A landscape with many peaks, sampled at points; each row gives a point and its height.
A climber steps from a point to the highest of its 2 nearest points, and stops where none of them is higher. Distance is the straight distance between rows; heights are no part of it.
vik: [ -3   1  -6   7   4 -15   8  -6   4 -21  -3  -8   7 -10  10   0  -4 -36
  -6  10  -4  -7   6]  h=278
maz: [ 19   1  -8   2 -19  14  -6  24   4   9  -5 -15   9 -17   4   5  -1  25
  -1   4  10 -14   3]  h=414
fen: [-18   5  14 -11   4  -9 -19  24 -19  10   1  12   4  -9  -9 -14  -6  35
   9 -15  10   1  15]  h=218
Guga: [ -2 -10  12   0 -11  15  17   8  10   4  -5   9 -14  -4 -12  -9 -12  18
  -2  -6  -9   3   6]  h=147
das: [  5 -13  14  -5   0  -8 -21  -1  10  10   7   3   0  -8  10   0  33 -33
   8   5 -16   1 -10]  h=104
Bevun: [ -6   7 -11   1 -16   7   8  20 -18 -16  -4  18   8  16 -24   7 -10  31
 -14  10  15   5  12]  h=172
sesu: [ 21   9  -1 -10 -38  19   0 -12 -11  17  -1 -16  -8   6  13  24  19  42
   4  -5   9   4   7]  h=790
gopel: [  9   0  -3  -7  -7 -22 -12  13   2 -18  24 -26 -10 -12 -11  14 -34  -7
 -19 -10  -7 -21   9]  h=683
nugeb: [-24   2  26   4   7  -9  -2   1 -21   7   7 -24 -10  26   5  11   5 -19
   1  -4  -9   7   1]  h=600
Kodi: [  6  -6  28   1 -11  11  -8  13 -14  -2   1  -6  12  -3 -12 -15  -8 -20
 -20  10 -11  -2  14]  h=318
dafab: [-24  -6  16 -19 -10  -1 -14  14 -11  11   4   7   3  -5   6 -21   8   9
   9  -9   2  11  10]  h=234
zige: [  7  14 -16  13  14  19   9  -5   0   2 -11  10  26   7 -27 -12  -1  -7
 -16  19  11   6   6]  h=357
tiz: [  4  11 -10 -22   4  -1 -35   2   6   3   0  -1   0 -31  28   1  41  -6
  15  -2   7  -3 -12]  h=336
vaf: [  3  22 -13 -12 -15  16   5  -4  -8  16  -5 -17   1   4  19  14  17  35
   2   5  20   2   1]  h=721
zapep: [ 14   0  -6   0 -24  14  12   3   3   5   2 -27  -1  -4  22  11  -7   9
  -2  -6  -1  -8   3]  h=369
Sifus: [-15  -3   4  18  -4   1  10  -6 -13   6  10 -23  -7  40   8  12 -12 -19
   1  -2 -12  -5   5]  h=560
Gafim: [  5  17  29 -14  24 -10  -6 -19  -6  -3 -16   8  -4 -21 -20 -22   1 -22
  -1   5 -13  16 -14]  h=457
Kozak: [ 15  -3   9   0 -25  27  18 -25  -8  17  -6   0  -8  12  14   5  18  45
   2  -5   1  -1   5]  h=850
vir: [  6  -2 -12   0  26 -25   4 -11  19 -19 -10  -3  -1 -15   5   4   4 -45
  -5  16  -5   1 -16]  h=242
dula: [-22  -7  11  -3   3 -29 -14   8 -13  -9   5  17   1   3  -3  -4   0 -16
   5   2   2   8   8]  h=711
Fof: [ -9 -22  11  11   8   4  22  -1  -5   6  -1   9 -14  40  -8   9  -7   7
   8  -4 -17   3  -1]  h=299
non: [  2  -1   7   2  16  14 -10 -15   6  17   7   7  13 -12  13 -22  11   5
  18 -18   2   0  -8]  h=521
Nafo: [-17  18 -11 -22  -6  12 -19  20   2  22   7 -28  24   0  16 -11  -1  15
   0 -11  12   5 -10]  h=551
ruv: [  1   3  -1  -7 -15  18  24   6  -3  -9 -16  16  -4  -3 -18  -6  -8  27
  -7   4   7  13  11]  h=158
midub: [  8  -9  -2  20  -3   8  13  -5   1 -15  -8  12  -6  32 -11   6 -15  12
  -4   5  -4   3   3]  h=313
reva: [-11  15  -3  -4   8  -1 -17   5 -17   6  -8   8  14  12  -4   6  42 -34
  -3  24   1   7  16]  h=64
tudug: [ 10  -5   4   5 -11   6   6  -5  13  -8  -1 -10   1 -17  17  -4   5 -24
  -8   3  -9  -3   5]  h=306
Dima: [ -4  -1  27  13  18   7  -7 -17  -2  15   7  16   3  -5   6 -19  25 -18
  13  -7  -2   8   0]  h=572
Suriz: [ -7 -11 -10 -14  12 -41 -17  20  15   8   4  31   3  -4 -14   4  23 -16
  18   9  -7   4 -13]  h=205
kiros: [ -3   0  32  -8 -15  18  -9   0 -14   2  -5   9   7  -6   6 -19  18 -29
  -9   6 -12  11  16]  h=343
lilu: [  0  -1 -20   0  -2  26  14 -10   8  19  -6 -12   4  20   1  -3   6  18
   2  -4   5   2 -10]  h=91
mafan: [-10  -8   7  -4  25 -22   5  -5  14  12   0   5  -9   7 -11 -12   7 -24
   3   2 -10   7 -27]  h=249
paru: [ -4 -14 -20  19 -19  -2  15  -4   7 -32  16  19  13  14   0   7 -22   0
 -20   0   8  -6  24]  h=459
Lusen: [ -8 -21  -4   8 -24   8  15  -2  -3   2  11 -21 -12  36  10  19 -12   0
   1 -11 -19 -14  12]  h=535
gupus: [  9 -21 -23  18 -34  -6  12  -2  -1 -33  25  24  -6  20  -4  15 -31  16
 -11  -9  -7 -14  29]  h=477
sozer: [ -5  24  -2  -9  23 -11  -3 -19   2  -9  -8 -31  -3 -16  18  -1   2 -30
 -10   4   5  -2 -25]  h=168
migi: [  1 -20 -15  14  11 -15  -5  12  19  18   4  23  11   3   4  11  38 -16
  28   1  -2  -8   2]  h=162
Daf: [ 14  18  -3 -18  25 -11 -27  17   8  23  -9 -14  -6 -23 -10  11  26  -1
   8  10   7   4 -25]  h=429
Sunu: [ 22 -16  12   6   1 -19 -18  14  10  15   7  -4  -9 -15   3  10  21 -22
  15  -1 -14 -14  -2]  h=126
ruk: [-19   6  13 -13  -5  24  -6   7  -2   6  -1  -9  31  -3   1 -36 -10   7
  -5  -7   4   6   7]  h=277
sib: [  9   7  -7  17  14  21  11  -3  -6  -7 -13  19  11  27 -24 -11 -15  10
  -8   8   7  16  -4]  h=332
gude: [ -6 -21  25  24   6   1  13  -9  -2   5   5  -9 -25  28 -10   9 -16 -11
   3  -6 -25  -7 -14]  h=286
Rosol: [-19   5  24  11  -1 -16  -9 -16 -28  -2   7  -8 -12  10  12   4   7 -31
   5   2   1   5  15]  h=650
toset: [  2  -9 -14  -1 -12  -6  12  23  16 -11  -3  -8   2 -12  -6  -3 -23 -13
 -15   4  -5   1  -8]  h=617
vem: [-14   4  -7   1  12 -12   0   5  -2   4   2  11   8   4  -8  -4   6 -10
   7   9   7   5   0]  h=777
gad: [  8  -2 -16  18   0  17  19  -4  18  -5  -8  12  11   1  -5 -11   3  -7
  -3  10   3   2  10]  h=387
safi: [-14   5  23  10 -12  10   3 -10 -16  -2  -3  18 -10  -7  11 -20  10 -16
   7   5  -1  14  18]  h=362
reso: [-23  12  -7 -14  -4 -15  19  16  -4 -18  -8 -20 -16   9  -5  15 -26   7
  -2   0   4  13  -8]  h=361
dul: [  0   3  -3 -17   4   4 -28   0   1   0  -2  20  17 -28  22 -13  32 -15
   7   5   3 -10   4]  h=403
gaf: [-21  26  -9  -5  24 -13  -7 -14 -15   9  -4  17   1   5  -9   9  34 -36
   5  17   7  18  -1]  h=55
kul: [ 29  -9 -12   9 -18  25  19 -23  -4  11 -16   4   0  24   2  11  10  32
  -7   5   3   3   4]  h=928
sene: [-16  23  -2 -11  -5  -4  -7  18 -26 -23   1   4  13   5 -23   6 -23  24
 -24   9  29   0  19]  h=186
Fofib: [ -6   0  -8  -7   4 -18  -1   4   3 -16   2 -11  12 -17  12  -9 -18   5
   0  -1  17  -9  -3]  h=427
Seg: [ 18  10  -5   6   0 -14   9 -20  -8 -34  17  13 -24  12  -3  22 -41  11
 -11  -7  -3  -2   0]  h=753
zuk: [  8 -10 -21  -9 -16  17  24   8   6   0 -14  11 -19  10 -14  24  -7  34
   7  15  -5   6  -2]  h=625
Fule: [ -8  -7 -21  -3  -1 -21   0  23  15  -8   3   6  11  -3  -9   9  -5 -16
  -7  14  -1  -3   0]  h=687
Pobu: [ -2  -2   0   0  11  26  12   2  -7  18  -8 -10   2  18 -12   2 -14  35
   2 -13   6   3 -10]  h=106
Lipep: [  8 -24  11  25 -19  13  19  -8   3   3  13  -7  -9  18  11  -1 -15   7
  10 -11 -18 -11   8]  h=516
gana: [ -8  -8   9  -5   5 -10 -19   5 -10  13   2   6  19   3   1 -12  38 -37
   6  10  -3  -5   2]  h=82
dig: [  7 -35  -6  14 -19  -2  12  -8   5  -9  17   1 -11  14  16   3 -28  20
   7 -23  -7 -17   1]  h=502
bim: [ 26   6  -5   9 -21  24   9 -15   9  -4   4 -26  -8 -17  14   7  -4 -15
 -15   1  -5  -6   4]  h=337
Sema: [ 31  -1 -20  12 -19  12  22 -31   6 -12 -20  -7 -11  27   7  13  -2  23
 -26   3   0   1   0]  h=831
Rar: [ 24 -15 -12  11  -1  -7   4  12   7 -11   4  11 -21   1 -21  36 -31  30
   7  -2  -4 -13   0]  h=575
Gofiz: [ 12   3 -28   5 -29  16  31 -16   3 -23 -11   3  -9  28  -2  25  -9  15
 -19  12   1   7  -1]  h=761
vigiz: [  7   1  13   5  -6 -10   8 -20 -10 -22  15 -15 -17   5  11   8 -38  17
  -8 -14  -2  -9  -2]  h=800
Nivep: [ -2  -5   0  -8  27 -38  -7  16  12   3  -3  11  -4  -2 -20  -3   1 -11
   7   7 -11   4 -26]  h=228
gikev: [ 12 -10  -5  19  10 -24 -13  17  13  21  10   7  -4   2   3  25  24  -2
  22  -3  -3 -17  -2]  h=146
Vove: [  7   2  -9 -15   4 -23  -9  18  19  -6  -5  -7 -18 -28   6  11  -4  -2
   8   0  -3  -5 -14]  h=855
Fanuz: [ 20  -2  -5   9  -3 -16  -7  15   4  -5  10 -12 -22 -16 -10  21 -24  13
   2  -6   0 -19   5]  h=620
redop: [-16  16  22   8  16  -8  -8 -21 -27   9  12  -6  -1  10  15   2  23  -3
   8   1  16   1  12]  h=707
Giri: [  4   5   1  -3 -15 -12  -8 -13 -12 -27  32 -17 -12  -3   5   8 -37   1
 -18 -14   3 -15  20]  h=747
sen: [-13  15  28   5  11  11   2 -20 -19  -5  -3   8  -2  -7  -5 -19  -1  -2
   2   1   9  14  12]  h=380
pel: [ -2   1  13  17   5  11  -8 -27 -20   6  13  -2  15  17  25 -12  22  -2
  13  -5  16  -5  13]  h=660
Sodum: [ 27 -17 -20  24   0  20  19 -15  24 -16  -5  11  29  -3   4 -18 -11   0
 -15   9   6  -9   3]  h=415
fuv: [ -8 -18  24 -10 -12  11  -5  11  -5  -3   6  -7  21  -5   5 -39  -7 -13
 -16  -4 -10  -5   7]  h=297
Dugof: [  8 -24 -16  12 -25 -13   8 -10   8 -18  32  18  -9   1   9  10 -22  20
   5 -21  -5 -14  26]  h=489
fes: [ -9 -12 -21   5  19 -15 -12   5  27  28   0  31  13  -1 -16   0  22 -14
  21  -1  -5   1 -12]  h=182
betis: [-12  -3  21   7  21  -7  18  -3   5   9  -3 -14 -12  13  -7  -7 -13 -12
   7  -6 -18   4 -25]  h=269
kegu: [ 14 -16 -15  21 -11   8  17  -8  14 -33   3  16  26   6   0 -13 -15  13
 -20  -2  11  -8  18]  h=439
kefuv: [  9 -13  -7  -2 -17  -7   2  23  26  -2  -4 -10  -8 -21   5   3 -17   7
  -2  -7 -18 -10  -5]  h=703
vipek: [  1   8 -12  -9   0  -1  -3  23   0   6   2 -28  23  -8   2  -9  -8  14
  -9   0  16 -10  -2]  h=475
befo: [-24   4  -7 -21 -10  17  -6   6   6  12   1  11  15 -17   5 -29   4   7
   2 -12  -2  15  -1]  h=255
zivu: [ -7  21  -2 -19  -7  18 -10  11  -2  25  -2 -18   8  -4  15   3  21  15
  12  -4  15   4  -4]  h=637
Zar: [  5   4  33  -6  25   5 -20 -21 -10   6  -6  23   6 -14  -9 -34  18 -20
   1  -2  -5  10  -3]  h=517
rulif: [ -7 -13  15   2  22   5   9  10  -6   3  -6   0  -6  25 -25  -7 -28  27
   9  -2  -1   5  -9]  h=120
dugib: [-20  12  -5 -14   4 -30  -2  13   4 -30  -5 -13  -2  -9   7   3 -27  -9
  -4   1   3   8 -10]  h=392
tedib: [-10  19  15  -4  24  -1   3 -13  -7   5 -10  11 -11 -14 -12 -16  -2   1
   2  -8   5  19 -10]  h=408
kuzuv: [  4   4 -29  -9 -24  20  28   7  12  -5 -19 -10 -11  13  -1  19  -5  27
 -14  12   4   3   1]  h=688
Muf: [  3  25 -21 -22  18  -7 -17  14   8  19 -10   0   2 -29 -17  -3   9   0
   2   0   8  12 -17]  h=544
pafim: [ -2  22  -3  -8  25  -5 -12 -16  -2  16  -5 -24  -3 -12   3   7  30 -40
  -2  11   3   4 -24]  h=121
safig: [ -2  10 -17 -14  16  -4 -15   8  18  -2  -6   6   4 -36   2  -8   7  -4
   7  -6   7   0 -10]  h=668
zeral: [-11  -1   8  23  16   9  -3 -38 -14   0   3  13  14  13   9 -15  19 -20
   9   1   1   1  13]  h=622
Dum: [ 14  16  -2 -13   4  -9 -31  14   5  11  -2 -20  -4 -24  12  19  32 -10
  10  -1   5  -7 -17]  h=331
nokik: [  6  16  -2   4  19 -19   8 -17  16 -11 -11 -13 -16 -19   7  14  -9 -21
   3   8  -4   1 -20]  h=206
Bona: [-21  34 -16 -20  17   0 -21 -14 -13  21  -9  -2   5  -7   4  -4  30 -34
   0   4   3  14 -11]  h=81
Gak: [ 22 -10  -4   2  -5   6  12  22   6   8 -12   4 -19  -4 -21  32  -8  33
  11   5  -6  -6 -14]  h=563
gif: [  6  -5  20 -12  13  10 -27 -12   4   8   3  19   9 -34  27 -18  30   2
  17 -10  -2  -7   0]  h=461
ser: [  1 -33  17   5   7  23   9  15   1   5  -2   7   0   7 -17 -12 -25  37
   2  -7  -9  -3   0]  h=133
tadof: [-16  13  19 -16  -7  -4 -13  28 -21 -10  -3  -1   2  -9 -18 -11 -21  28
 -18  -6  14   2  10]  h=202

Call two points neighbours if one is among the 2 nearest of the other. Go from one point of each pair to the other, from neighbour to neighbour, staying as high as possible. Name the lowest point that can't be avoided.
vem, vipek -> reso
kul, vigiz -> Gak
vem, Vove -> toset

For each start below, name the point where the climber stops.
dig -> redop
dafab -> Dima
Pobu -> Dima
